Points on a hilly landscape, in no order, each with its height.
A ball rolls from a point to the lowest of its 2 nearest points, and stops where none of them is lower. Distance is the straight distance between rows; heights are no part of it.
q_630: [125 117 126 140 126  83  68 130 123 166  95 158 125 104 127  75 128 133
  97 113 137 119 163  80 163 155 148 122  81 134 105]  height 4.53
q_470: [178 129 113 155 170 167 153 181 166 148 153 125 148 142  85  99 129 139
 100 119 120 115 120 152  88 124 182 125 172 107 121]  height 6.98
q_324: [109 126  73 135  68 102 132 138 182 144 165  77 135 140 157 148 127 142
 170 141 169 140 133 108 168 131 121 102 113 130  98]  height 3.24
q_146: [136 127 120 143 115 154 149 167 117 127 164 144 120 205 149 185 114 123
 151  92 126 109  89 141 149 113 109 145 133  84  82]  height 3.81
q_152: [ 72 152 106 120  77  73 105 136 142 156 141  71 135 133 157 155 125 133
 171 133 144 167 137  88 163 117 112 100  99 143  88]  height 2.44
q_89: [130 147 128 142 151 105  88 114 119 129 155 120 133 132 158 160 119 103
 134 135 108 166 130 131 108 119 115 169 103 129 122]  height 4.83
q_686: [ 92 107 137 127 130 110 120  92 145 125 165 101 122 115 137 159 135  47
 178 150  83 135  84 111  66 125  84 139  95 107 100]  height 8.33
q_406: [135 125 111 159 185  94 125  75 117 124 159 144 109  98 163 118 153 103
 119 101 110 149 143 142  96 148 117 178 110 183 143]  height 5.46
q_563: [142 127 154 140 133  94  69  98 129 100 156  95 134 165 123 138 150  97
  97  65 115 120 113 113 157 123  83 169  89  99  93]  height 5.00
q_838: [112  78 157 106 119 163 141  64 142  90 113 113 124 137 102 154 126  62
 144 153  90  89  87 128  94 144 103 103 107  96 142]  height 8.03
q_43: [157 113 162 146 134 197 184 164 124  99 106 141 149 169  91 147 136 133
 162 115 105  90  92 164  72 134 149 137 148  51 136]  height 7.48
q_487: [124 115 144 173  93 114  96 143 141 156  75 147 148 100 133  51 137 137
 116 106 139  93 179  94 183 147 135 139  61 115  92]  height 4.82
q_788: [163 104 120 136 148 205 193 147 163 111 135 135 152 159  87 119 125 120
 133 140 110  89 110 160  79 140 159 107 170 102 141]  height 7.26
q_651: [126 140 173 113 109 140 202 149 101 141  94 137 125 189 122 134 169 128
 155  81 135 112 124 153 131 114 122 153 138  84 119]  height 2.70
q_31: [156 156 133 166 101 119 185 172 151 191 137  95 137 135 161 109 176 145
 170 126 139 127 134 134 131 104 146 171 135  84 100]  height 5.39
q_82: [171 115 112 168 154 107  96 105 170 126 138 139 152 137 113  86 158 109
  99  93 135  94 160 124 130 157 149 176  93 116 114]  height 4.47
q_27: [154 145 103 130 114 130 108 109 133  84 135 117 153 125 154 188 111 138
 135 165 149 149 145 146 136 129 124 148 118 137 177]  height 4.12
q_513: [138 149 188 126 144 144 104 130 105  90  80  98 170 152  98 150 111 120
 101 128 101 144 144 141 122 130 124 136 127 107 143]  height 6.09
q_566: [110 103 150 205 113 181  94 200 138 112  87 134 179 122 104  66  93 170
 160 104 122  92 142 134 143 144 139 127  91  80  89]  height 3.29
q_496: [160 121 120 157 155 123 159 149 126 163 127 191 104 178 146 105 150 138
  87  97 147 118 158 143 152 151 165 160 149 134 131]  height 1.44
q_690: [138 137  84 160 202  79 162 110 124 101 149 127  79  45 127 119 130 136
 117  93 137 185 143 143 109 136 135 157 130 245 163]  height 5.73
q_750: [115  94 148 148 128 160 116 156 113 122  85 181 148 152 109  94 115 122
 148  82 124  71 116 109 134 147 133 137  85  70  86]  height 2.92
q_894: [147 111 100 100 148 103  38 115 119  95 141 107 133 113 102 157  78 148
  98 130 182 128 109 120 181 138 137  93 121 136 137]  height 4.04
q_328: [150 141 156 178  68 134 183 184 175 154 122  66 172 140 138  95 167 135
 184 122 134 107 151 135 138 114 124 176 108  67  80]  height 5.29
q_604: [153 133 166 132 156 158 175 151 113 139  89 120 137 145  75 108 146 111
 131 123  86 133 125 150  75 113 145 137 160 111 157]  height 1.35
q_381: [109 147 118 167  91 109  91 132  98 144  87 163 143 139 177 161 109 142
 138 123 128 128 159 130 194 101  96 166  65 144  97]  height 2.00
q_552: [121 152 114 127  84 111  96 116 118 100  91 113 160 125 140 171 106 161
 138 147 156 151 162 121 183 125 125 117  97 152 157]  height 4.10
q_125: [101 104  78  99 103  88 168  58 160 143 196 114  94 146 156 130 167 107
 164 108 151 103 116 114 141 150 112 100 131 162 112]  height 6.79
q_829: [ 97 126 123 145  88 120 133 145 118 154  99 156 131 163 154 128 126 143
 149  96 149  98 145 121 197 114 114 133  91 130  78]  height 1.48
q_205: [163 129 104 112 150 153 115  92 132  68 139 123 148  96 132 158 106 133
 115 185 152 147 142 166 105 126 137 145 142 160 203]  height 3.58
q_924: [ 99 124  88 118 112  72 161  60 139 126 182 105 105 117 177 150 169 108
 180 121 146 133 127 127 129 151 101 130 117 177 127]  height 6.93
q_8: [125 108 132 103 107  76  77 105 121 163 111 139 122  50 121  59 132 137
 122 141 111 108 166  61 134 163 131  97  67 135 131]  height 4.01
q_157: [142 118 172 144 152 155  80 126 125  87  77 144 180 134  97 125 100 111
 108 128 112  97 131 127 126 150 144 138 100  96 125]  height 5.82
q_392: [106 122 137 129  77 142  92 122 114  68 109 123 150 155 144 221  86 114
 152 139 118 100  83 120 174 129  66 110 105 107 113]  height 4.21
q_578: [138 144 132 106 119 156 177 161 142 115 149  75 137 178  76 164 132 136
 131 125 111 126  79 145 108 117 144  68 205 111 131]  height 6.40
q_136: [130 136 114 143 131 180 115 171 172 127 140 120 160  84 135 112 100 119
 137 192 124 142 132 143  75 109 150 135 112  96 112]  height 5.64
q_824: [109 104 146 107  94 142 122  93 137 117  85 129 146  98 113 100 127 106
 147 158 107  82 132  90 123 153 122  79  79 103 134]  height 5.30
q_359: [127 123  87 157 156  58  97 139 172 162 155  92 125  91  88  59 151 143
 100 105 158 173 161 119 126 159 171 116 118 166 105]  height 6.20
q_459: [171 110 146 129 166 141  49 101 143  85 105 124 170  95  89 110  98 106
  83 141 125  95 132 123 115 156 146 145 103 119 140]  height 5.47
q_280: [106 130 171 173  55 125 170 169 158 147  85  82 177 127 133  77 155 149
 173 104 149  99 166 142 191 107 107 172  88 108  74]  height 5.11
q_311: [126 113 124  89 119  24  78  84  94 143 146 131  81  95 114  98 155 144
  96  75 139 121 149  80 181 160 111 110  90 157 133]  height 4.17
q_225: [134 110 123 108 154  62  55  76  85 127 147 131  99 100 128 116 129 134
  84  88 139 141 125  94 163 155 114 120 102 156 140]  height 4.48
q_749: [ 94 140 149 100 158 121 128 191  76 172 100 131 119 150  96 122 104 133
 106 109 112 183 119 117 115 105 151 102 171 134 117]  height 2.99
q_445: [ 85 110 113 108 125 126 138  82 146 126  97 128 115  57 108  67 131 118
 141 166 120 142 156  98  99 142 127  91 128 202 173]  height 2.28
q_418: [113 146  79 144 169 162 124 150 167 133 157 153 112  32 136  84  98 131
 117 189 124 159 147 149  67  89 142 166 140 151 124]  height 6.31
q_542: [129 136  85 159 162  71 140 162 176 166 156  96 105  77  95  59 150 164
 103 121 151 187 167 140 112 144 170 126 154 195 128]  height 6.00
q_753: [164 111 116 170 146 139 145 119 204 129 151  84 171 126  88  67 163  96
 127 127 111 109 156 132  74 149 154 151 119 111 119]  height 4.56
q_417: [139 166 197 128 164 139  89 159  99 109  67 110 177 111  86 128 108 122
  89 149  90 166 153 142  95 111 148 149 129 114 148]  height 6.29
q_164: [123 134 105 122 138  64  51 102 113 122 139 106 129 110 124 142 117 143
 109 109 156 162 143 113 168 137 136 124 100 154 142]  height 4.63
q_878: [124 152 190 136 127 115 143 127  90 142  84 123 140 160 136 136 156  93
 145 108 101 149 154 140 118 109 108 194  90  87 119]  height 3.23
q_358: [ 73 139 133 137  85  73 113 150 149 184 131  56 146 121 145  95 137 126
 167 117 141 167 154  85 162 119 125 111  88 120  63]  height 1.60
q_796: [105 106 138  51 119 110  79  66  85 103 135  92 100 114 125 164  95 126
 112 131 118 117  78  87 156 142  78  61 121 130 152]  height 2.80
q_654: [111 159 112  93 152 127 128 105 101  95 155 105 102  75 131 171 101 148
 121 171 132 194 117 157 105  91 106 123 173 191 184]  height 7.25
q_232: [148 112 135 140 104 113  67 101 132  84 159 102 138 168 127 175 124 102
 113  86 119 102  86 112 177 120  62 154  91  95  95]  height 4.70
q_611: [ 88 166 108 102 119  91 128 141 116 167 145 101 115 110 144 147 125 153
 149 155 137 193 142 126 125 109 139  94 150 176 134]  height 4.74
q_257: [ 99 147 150 117 148  73 149  95  80 155 153 123  79 167 167 128 169 133
 106  76 126 185 144 133 154 123  97 145 152 172 129]  height 0.73
q_848: [ 97 106 165 109 159 178 130 133 144 111  58 135 139  83  51  77  91  95
 109 175  99 132 142 117  77 118 140 109 141 145 148]  height 1.65
q_437: [142 124 152 135 159 175 139 130  56 122 118 199  99 194 185 165 106 153
  90  97 120 140 103 152 166 125 109 144 148 112 140]  height 3.65
q_235: [132 156  99 154 106 126 121 180 131 145 127 134 135 150 144 166 105 186
 133 121 149 146 139 139 183 117 150 113 133 135 105]  height 1.80
q_191: [107 102  72 110 120  82 149  92 162 173 194 126  87 153 137 101 162 125
 134  87 162 116 120 108 152 153 142  91 140 158  93]  height 6.65
q_312: [118 102 106 133 130  49 102 120 156 181 152 117 103 116  96  52 165 133
 100  80 149 124 146  83 150 165 154 103 115 150  84]  height 6.41
q_888: [114 197 107 107 126 116 104 170 131 124 136  90 134  47 113 138 123 164
 111 186 140 193 141 148 100  65 151 121 172 142 145]  height 6.84
q_813: [124 109 149 128 133 115 184 148 136 159 106 131 125 174  93  61 175 120
 103  77 139 113 165 120 130 145 156 130 158 132 119]  height 2.18
q_680: [124 171 155 138  87 101  72 130 123  87  79  88 183 109 135 175 114 131
 147 167 126 168 170 118 143 117 109 147  79 130 151]  height 3.41
q_962: [ 93 172 137 125  74 149 127 195 132 149 114  92 145  85 161 131 103 152
 171 190 132 185 137 126 124  95 133  97 115 106 116]  height 3.95
q_70: [128  93 132 127 163 101 128  90  97 161 160 205  57 177 174  97 161  99
  70  66 141 122 121 118 162 143 113 162 124 147 117]  height 0.62
q_619: [150 101 147 141 174 157 161 141 118 149 111 154 129 168  96  93 138  88
 114  95 100 114 129 140  84 131 144 166 141 102 131]  height 1.98
q_352: [133 111 133  94  85 112 123  50 132 113 124 135 121 105 135 123 151 102
 152 143 114  73 137  97 134 156  97 112  72 120 150]  height 5.79
q_944: [146 135 117 118 149 180 168 190 142 146 130 127 127 123  73 102 117 152
 107 138 126 129 104 141  93 106 173  85 206 131 136]  height 6.74
q_341: [194 124 111 117 190 175 100 123 139  71 145 127 142 106 104 147  92 145
  71 164 162 125 128 185 110 124 151 150 180 146 177]  height 3.18
q_408: [ 97 123 128 128 124 114 144 141 139 155 169  98 129 153 144 158 136  66
 187 141 101 150  96 118  76 109 102 149 104  86  83]  height 8.21
q_331: [100  98 136 182 101 168 125 170 121 114  88 178 161 151 117 103 117 151
 175  89 130  61 127 138 149 129 107 149  80  81  80]  height 3.11
q_188: [ 96 107 158  76 128 158 124  78 101  73 119  72 121 158 123 187  94 124
 105 155 118 153  79 136 134 132  86  71 166 140 160]  height 3.54
q_412: [140 106  94 124 142 172  90 152 162  98 116 152 156  86 108  91  81 164
  84 167 175 117 144 136 134 148 180  91 136 137 134]  height 3.12
q_10: [161 119  93 184 114 147 122 122 152 130 144 178 140 158 179 151 126 113
 146 128 135  80 134 142 155 125 113 189  77 108  97]  height 5.23
q_841: [114 161 156 131 167  72 123 103  65 144 138 112  94 131 168 144 153 145
  96  98 105 213 139 140 135 115 102 151 150 180 151]  height 1.22
q_241: [154  96 135 109 146  98  82  97  91 152 156 203  71 136 151  99 131 116
  74  74 117  88 114  93 170 149 106 140  86 117 108]  height 6.62
q_11: [147 118 168 128 139 183 150  90  83  72 106 163 126 192 155 164 126 145
  89 113 118 121 120 161 157 138 104 130 149 114 164]  height 3.38
q_620: [187 135 113 177 146 123 149 136 180 144 154 115 154 149 124  94 170 126
 115 109 130 109 170 148 110 140 162 181 124 109 121]  height 3.76
q_945: [120  97  97 131 118 183 120 126 150 109 123 176 141 134 141 132  88 141
 138 143 143  76 109 116 147 158 148  76 116 115 116]  height 1.42
q_313: [145 122  88 162  80 151 150 141 156  73 140 132 154 183 112 168 127 190
 136 100 164  74 138 159 196 144 131 106 150 139 130]  height 3.01
q_318: [ 97  93 154 120 100 160 161 116 141 134  72 130 146 129 115  75 142 107
 151 135 119  92 142 107 119 155 139  86 104 104 125]  height 4.98
q_587: [121 111 142  98  72 117 125  93 120 150 105 176 113 102 152 103 135 124
 155 130 114  49 143  81 168 139  91 119  48 108 114]  height 6.21
q_38: [141 160  89 113 139 121 134 114 129  78 188 102 116  63 145 187 119 136
 147 184 143 179 109 169  83  93 108 150 166 170 181]  height 7.36
q_365: [118 158 172 144 108 104 129 109 100 141  76 159 137 150 180 136 147 114
 142 113 125 128 174 132 174 105  94 203  69 129 119]  height 2.60
q_54: [118 169 147 163  94  75 108 142 142 147 123  79 168 128 154 145 149 112
 171 140 117 158 167 113 132 108 105 184  79 112  90]  height 1.70
q_582: [197 149 141 165 120 138 188 147 176 138 128 104 158 160 102  87 198 146
 121 100 133  90 162 155 122 132 169 158 161  96 133]  height 3.02
q_580: [110 117  95 117  65 154 191 135 168 144 139 102 128 154 154 112 137 164
 161 132 164 113 147 123 170 152 147  60 155 137 121]  height 4.20
q_342: [150 138 123 131  98 175 147 138 139  57 122 128 158 161 121 187 107 186
 139 146 149  96 124 155 154 148 144  87 169 126 165]  height 2.48
q_952: [149 174 107 129 125 127 150 121 131 114 182 116 106  87 168 193 142 119
 161 185 109 171  89 160  70  94 100 154 169 153 173]  height 7.49
q_115: [100 122 128 137 102 153 110 137  95 103 126 148 127 181 164 212  84 118
 152 122 119 115  79 127 169 113  86 121 112 100  95]  height 4.06
q_679: [125 186 108 112 180 128 115 133 105 109 152 121  78  52 110 157 108 154
 101 158 124 187 105 157  99  64 116 145 199 182 160]  height 7.17
q_756: [143 168 123 152 126 119 155 161 141 178 149 105 136 119 159 129 158 131
 168 157 116 154 133 137  94 102 143 154 133 112 120]  height 4.85
q_858: [112  98 133  97 105 107 118 118 102 180 118 190  93 119 154  85 127 108
 142 104 118  68 128  74 156 136 107 126  60  97  90]  height 6.38
q_559: [141 189 107 117 165 120 103 167 125 144 149 122 112  76 103 136 121 158
  94 153 131 179 118 154 101  72 159 129 191 152 143]  height 7.03
q_3: [117 116 154 158  99 186 148 137 132  83  83 154 163 151 135 152 114 134
 173 147 116  89 131 141 130 143 123 124  98  90 127]  height 7.73
q_276: [135 187 159 164  74 101 104 159 129 115  78  79 185 123 140 163 137 144
 158 156 112 156 177 124 149 104 113 167  89 114 123]  height 2.74
q_400: [136 117 159 126 180 180 121 119 157  95  88 122 148  89  55 104  96  86
 109 174  94 123 135 145  63 112 136 144 144 139 150]  height 1.27
q_123: [149 146 128 145  85 128 151 145 152 114 151 108 146 155 158 197 143 103
 172 163 114 136 119 136 117 120  97 157 126  93 124]  height 7.87
q_782: [ 93 173 114 112  89 114 132 158 136 155 133  86 135  90 168 146 122 153
 170 193 137 191 145 126 111  97 128 108 130 145 131]  height 4.52
q_185: [128 126 121 105 132 166 195 174 120 151 136 115 120 180  79 134 128 147
 138 104 121 124  88 139 107 116 159  67 209 116 127]  height 6.56
q_656: [114 104 160  92 137  82 102  90  76 171 136 179  78 121 150  92 145  87
 117  83  97  98 120  84 136 136  92 140  72 113 106]  height 6.50
q_721: [134 176 159 126 167  91 105 125  83 132 120 100 119 108 123 138 134 147
  94 123 104 206 150 142 114 106 129 147 154 175 171]  height 1.87
q_557: [ 76 134 101  88 114  95 123  97 125 137 138 102 118 116 137 141 120 134
 146 143 141 168 137 113 132 132 128  81 136 181 144]  height 4.32
q_402: [ 91 114  74  75 124 150  79 131 150 111 157 124 133  73 132 138  66 131
 126 187 170 135 105 118 123 117 141  75 132 134 114]  height 2.58
q_103: [149 118 173 139 162 193 172 145 141 122  70 126 140 107  56 112 122  97
 137 166  78 129 119 155  41  97 141 151 140 103 162]  height 0.61
q_724: [116  92 154  60 149 103  83  67  79 128 153 126  85  89 126 134  96 113
 115 131  81 110  79  87 118 141  74  87 103 128 133]  height 2.13
q_122: [114 119 135 169 109 167 125 176 142 144  97 132 159 118 143  82 106 141
 149 132 129 126 151 124 136 143 152 125  86  94  96]  height 3.67
q_898: [114 105 102 106 114 124  78 143 136 117 133 126 138 140  89 133  86 162
 107  95 151  80  97  90 184 158 149  46 132 118  92]  height 2.77
q_583: [129 153 139 114 146 137 164 192  77 199  84 142 102 125 108 112 139 137
 139 117 119 168  87 125  91  79 155 116 188 121 145]  height 3.00
q_673: [123  95 111 128 171 159 150 104 103 162 150 194  92 166 171 132 116  77
 135 117 110 120  97 137 101 131 120 161 117 114 123]  height 4.44
q_655: [137 111 121  74 102  64  89  99 119 147 159 129  97 118  99 108 138 143
 102  80 123  78 138  74 181 151 105  96  82 120 112]  height 3.75
q_25: [141 106 128 127  81 116  65  98 109  52 133  88 144 151 136 208 102 119
 121 117 132 105  79 111 193 117  39 130 101 108 128]  height 4.42
q_553: [177 110  89 155 175 118 121 118 142 137 144 186 106 155 133 111 130 144
  57 106 156 125 153 151 147 170 168 154 148 155 156]  height 1.99
q_373: [110 138 135 110 138 110 182 184  56 216  91 172  80 151 156 115 141 149
 137 105 140 165 117 122 128 105 152 133 175 134 135]  height 2.61
q_375: [136 102 104 136 148  98 153  94 145 173 156 197  82 162 160  86 171 114
  95  89 162  96 149 127 164 159 142 159 126 155 115]  height 0.91
q_307: [136  87  91 110 170 161  97 133 134 115 120 190 118 104 106  96  76 139
  59 157 167 108 123 127 130 154 179  94 167 169 145]  height 2.69
q_936: [150  98 147 155 151 165 150 138 131 121 106 181 144 178 110  87 144  99
 118  77 126  74 133 138 116 147 146 163 109  79 106]  height 2.50
q_471: [170 157 119 146 125 119 149 125 147 116 187  99 129 137 158 192 157 109
 153 153 105 151 103 153  85 119 103 164 157 116 151]  height 7.69
q_822: [ 97 104 133 110 160  75 140  67  89 154 169 159  55 156 177 105 169 113
  92  61 137 155 121 117 161 136  93 138 137 182 121]  height 0.40
q_708: [107 110 124  82 164 150  78  78 120  98 125 146 114  61 118 131  75  98
 114 184 126 122 102 129  93 122 113 112 126 162 145]  height 0.69
q_537: [181 105 118 139 148 122  67  93 152 101 130 137 155 113  94  96 133 118
  88 109 130  77 141 112 140 168 149 140  93 113 137]  height 5.02
q_19: [138 130 167 118 112 186 172 113 103  66 110 135 127 193 127 188 125 158
 126 122 119 105 104 166 146 144 119  95 177 108 166]  height 3.05
q_955: [113  94  78  91 109 112 128  69 145 122 129 122 117  75 120  91 136 135
 139 151 152 112 141  99 131 159 137  64 122 180 180]  height 2.78
q_14: [105 113  80 141  38 149 156 142 176 123 138  92 145 140 164 141 114 165
 178 149 166 113 136 119 183 140 118  74 122 134 114]  height 3.78
q_109: [114 141 179 117  99 122 177 142 107 139 102 120 127 188 138 150 162 100
 165  91 129 122 123 146 136  98  95 186  97  77  95]  height 3.06
q_780: [142 174 132 121 154 171 116 207 108 142 129 144 134 109 117 158  98 157
 119 150 129 144  79 151 100  78 168 112 182  91 111]  height 1.69
q_497: [175 130 145 145 136 134 222 154 145 166 119 127 127 168  94  68 205 131
 117  82 132  93 145 149 113 122 164 156 184 107 136]  height 2.54
q_549: [186 137 105 122 173 172 143 129 143 110 155 144 116 125 103 139 109 150
  81 147 133 128 116 167 103 120 158 127 200 163 180]  height 2.81
q_929: [133 135 181 122 116 154 202 163  70 127  64 176 116 180 116 122 170 168
 158  67 141 101 116 158 121 131 140 149 169  85 147]  height 2.35
q_61: [124  94 166 124 105 179 124  81 130  62  86 145 151 142 118 166 114  99
 143 151 107  63 103 132 129 156 110 106  93  85 144]  height 7.88
q_875: [129 124 172 135 151 113 155  49 115  92 145 103 113 154 140 120 187  94
 109  94  98 148 135 147 106 129  74 173 122 143 149]  height 7.68
q_728: [135 121 158 174 114 192 157 175 107  93  95 176 147 169 115 153 120 173
 191 113 121  77 110 165 112 130 124 159 127  59 126]  height 7.61
q_821: [118 121 115  99 150 167  83 111 134 102 135 149 141  94 144 155  70 106
 115 189 140 125 105 133 101 122 131 123 121 130 133]  height 1.55
q_16: [114 189 145 114 138 150 113 175 130 115 111  90 144  49  83 129 112 127
 119 198 106 172 121 147  66  52 135 139 168 109 120]  height 6.64
q_530: [122 118 132 170 107 135 101 146 168 157 124 100 166 105 146  78 132  95
 159 139 118 122 150 102 115 135 133 147  62  84  82]  height 4.38
q_306: [142 127 104 151 185  65 132  79  97 112 155 130  90  95 164 120 154 142
 100  90 145 182 152 154 131 155 123 165 130 208 172]  height 5.63
q_386: [124 116 121 154 121 162  88 149 176 126 139 111 173  92 141 110 102  91
 152 180 118 124 126 114  82 127 135 142  74  87  95]  height 5.10
q_286: [127 107  94 126 181 162 152 146 105 181 161 199  84 161 164 134  97 109
 120 129 117 141  99 143 108 122 146 142 150 134 127]  height 4.16
q_350: [ 80  94 168  65 127 132 127  61  92  97 112  84  99 159 102 153 121 106
 100 115 103 129  73 103 145 133  74  50 146 132 149]  height 3.28
q_319: [125 102  92 107 115  76  88  95 146 144 143 110 123  61 112  77 137 142
 129 131 146 114 146  81 140 160 142  84  89 148 136]  height 3.44
q_666: [137 140 111 127 100 178 164 135 125  98 103 167 140 141 146 157 110 194
 135 156 154 111 146 151 159 154 159  78 165 151 175]  height 1.68
q_706: [142 128 150 133 152 121 176 188  47 186  80 198  84 170 145 107 155 151
  99  85 138 140 123 134 127 123 163 160 180 124 153]  height 2.32
q_337: [121 119 142 165  68 106 119 133 164 148  90 122 160 118 128  64 159 142
 133  94 150  73 168 117 202 123 108 153  62 127  77]  height 4.99
q_24: [155 177  85 144  98 107 118 172 141 156 168 111 121 140 163 193 125 174
 147 146 153 163 118 137 157 102 141 129 141 130 120]  height 2.86
q_603: [119 156 156 113 127  94 166 125 100 164 134 127 101 185 150 134 168 135
 118  83 135 155 149 137 165 116 121 148 153 140 123]  height 1.21
q_284: [157  92 103 135 142 132 123  93 193 107 160  85 159 129  65  88 150  87
 120 117 115  88 126 115  89 157 145 118 133 126 123]  height 5.12
q_427: [133 144 173 136 129 143 174 180  55 145  56 190 117 159 132 122 144 175
 129  98 133 128 134 139 132 131 157 132 172 113 159]  height 2.01
q_843: [ 79 114 140 107 147 148 130 100 159 116  83 130 111  51  63  67 104  98
 132 174 105 142 140  97  81 118 122  98 133 181 156]  height 1.96
q_260: [ 97 103 118 103 123  80 138 114 142 180 155 131  97 161 113  75 164 105
 116  69 145 108 129  92 157 144 134  99 131 133  80]  height 6.54
q_58: [117 150  98 134 117  71 168  73 129 116 165  94 117 104 184 157 169 131
 175 140 150 158 156 145 119 142 113 156 120 183 156]  height 7.09
q_799: [118 140 142 115 159 125 128 142  98 150 106 144 122 136 115 122 118 130
  96 131 115 166 146 130 118 124 149 117 156 159 150]  height 2.59
q_292: [153 169  97 166 110  89 119 162 168 158 174  85 138 116 160 155 148 151
 155 151 144 166 142 135 124 113 140 161 123 120 108]  height 3.97
q_71: [101 127 135 136  97 138 146 174 140 143 128 103 148 155 143 167 121  95
 190 153 110 144 107 118 100 108 109 132 101  70  88]  height 8.07
q_86: [153 129  95 146  90 143 168 150 159 117 172 126 130 195 141 176 136 150
 144 102 148  92 118 145 168 130 132 122 155 110 103]  height 3.42
q_594: [114 146 164 127 124  70 159 146 109 170  94 124 115 158 112  85 175 145
  94  94 143 160 188 122 163 136 155 135 159 157 128]  height 1.78
q_321: [117 144  84 152 182  79 149 135 148 132 145 128  93  45 110  86 131 143
 121 117 136 181 162 130  94 130 149 144 137 229 145]  height 5.83
q_732: [133 185 149 121 107 159 124 213 125 119 117  88 156 105 101 159 124 153
 142 162 126 149  74 140  94  77 161  87 187  81 117]  height 2.56
q_467: [118 167 176 118 147 156 105 173 118 114  70 107 174  68  82 115  99 129
 107 186 103 163 149 146  79  89 146 133 134 109 138]  height 6.46
q_13: [133 101 113 149 142 161 140 108 126 155 134 191 121 154 178 125 127  77
 157 127 115  93 118 129 106 132 118 179  76  88 106]  height 4.77
q_166: [122 146 157 131 124 167 167 154  69 134  64 212 116 147 166 145 115 169
 135 140 131 128 144 146 143 138 148 117 149 130 169]  height 1.40
q_345: [ 83 152 146 147  92  59 133 127 149 170 144  75 145 122 164 119 168 103
 187 120 134 150 156  99 140 113 104 177  81 118  63]  height 0.50
q_455: [ 91 111 123 109  88 157 176 126 154 138 106 103 141 138 123  98 131 134
 154 148 138 119 137 116 131 148 143  56 141 134 132]  height 4.62
q_267: [125 157 137 139 109 108 141 146 116 153 116 127 129 170 147 147 139 144
 133 100 140 136 157 132 170 117 132 141 125 123 105]  height 0.74
q_139: [110 110 123  80 102  87  92 135 119 146 138 129 103 146  86 112 119 148
  97  66 128  71 110  69 197 150 120  58 114 111  90]  height 3.30
q_820: [108 109 141  74 161 100  65  77 106 109 140 106 102  44  94 122  91 103
 123 147  98 122  89  95  90 126  89  98 109 158 133]  height 1.45
q_922: [137 123 131 119 177 157 150 141  66 161 142 180  84 179 169 154 104 133
  92 110 114 158  93 146 133 112 125 132 172 131 145]  height 3.87
q_245: [137 105 120 123 139 151 143 128 169 112 185  79 143 170  92 154 125  78
 136 128 104 119  89 133  79 128 121 117 159 104 111]  height 5.90
q_904: [185 169 111 126 163 185 125 165 134 114 156 140 126 107 119 167 111 141
  96 167 135 120  73 173  88  87 165 132 205 116 148]  height 2.72
q_977: [ 78 125 117  59 117 137 117  87 121  92 126  90 124 112 118 171  88 119
 133 176 138 153 104 126 122 123 114  62 157 168 169]  height 3.86
q_626: [142 137 131 116 144 143 169 156 146 141 179  70 116 167  78 158 138 102
 148 125  90 146  76 138  75  94 123 113 191 110 120]  height 6.17
q_74: [122  95 102  98 128 156  99 120 131 109 130 160 130 143 116 138  85 147
 106 118 149  79  97 106 167 163 150  58 143 131 124]  height 2.21
q_831: [137 180 143 144  81 152 117 210 151 116 117  82 175  91 129 148 124 157
 154 181 126 156 124 137 109  95 144 113 137  89 119]  height 3.27
q_179: [129 137 160 141 112  91 141  56 142  90 152  96 135 138 160 143 188  79
 152 114 119 126 145 139 113 137  79 189  87 132 128]  height 7.54
q_514: [159  73 139 101 156 116 103  85  97 139 146 189  82 127 116  87 129 106
  65  95 105  71 110  88 134 166 119 118 121 125 135]  height 6.73
q_366: [123 138  80 128 147 169  97 150 172 107 159 125 146  45 132 107  84 124
 112 206 142 146 142 149  72  95 146 156 132 115 113]  height 6.05
q_608: [141 154 125 161 126  89 150  83 140 119 155 114 132 113 193 154 171 107
 166 146 118 145 162 151 101 137 104 203  99 145 144]  height 7.32
q_515: [100 105 151 111  97 139 137  89 146  95 134  98 129 149 136 192 127  65
 164 167  97 128  91 127  98 136  83 114 109  91 128]  height 8.18
q_801: [130 132 127 143 117 185 177 159 107 134  83 207 125 132 166 116 116 188
 131 162 146 113 152 147 140 154 167  95 158 140 172]  height 0.51
q_856: [147 115  90 110 141 142  49 141 145  82 124 124 160  94 103 145  67 159
  99 158 195 116 124 131 163 135 160  98 124 130 129]  height 3.61
q_564: [113 141 125 141 185 100  94  99 103 125 152 129 117  84 158 137 115 106
 119 126 101 181 129 139  88 124 113 167 106 175 135]  height 5.24
q_140: [146  74 138 110 164 105 119  55 105 123 142 165  73 106  96  68 146 100
  75  91  96  91 117  90 117 165 104 123 141 176 162]  height 6.80
q_592: [119 144 137 127 120 124 101 118  99 114 145 123 126 170 170 199 103 119
 131 128 116 161 111 128 149 115  92 143 114 118 117]  height 4.33
q_745: [143  99  93 117 127 147 146  91 183 101 172  97 138 151 102 134 135  95
 133 135 125  99 111 129  96 151 129 107 146 133 136]  height 5.56
q_465: [168 101 105 128 183 144 129 134 131 118 132 172 106 141  92 105 104 146
  40 129 149 132 138 143 128 156 174 120 195 188 181]  height 2.40

Two balls start at each pair of points below. Name the first point that both come to, or write never.
q_559 and q_944: q_620
q_225 and q_260: never
q_386 and q_3: never
q_686 and q_471: q_620

For each start below, name the point where the ball stops.
q_13: q_801
q_487: q_103
q_359: q_115
q_38: q_257
q_459: q_257
q_418: q_103
q_179: q_115
q_366: q_103
q_284: q_257
q_318: q_345
q_788: q_257
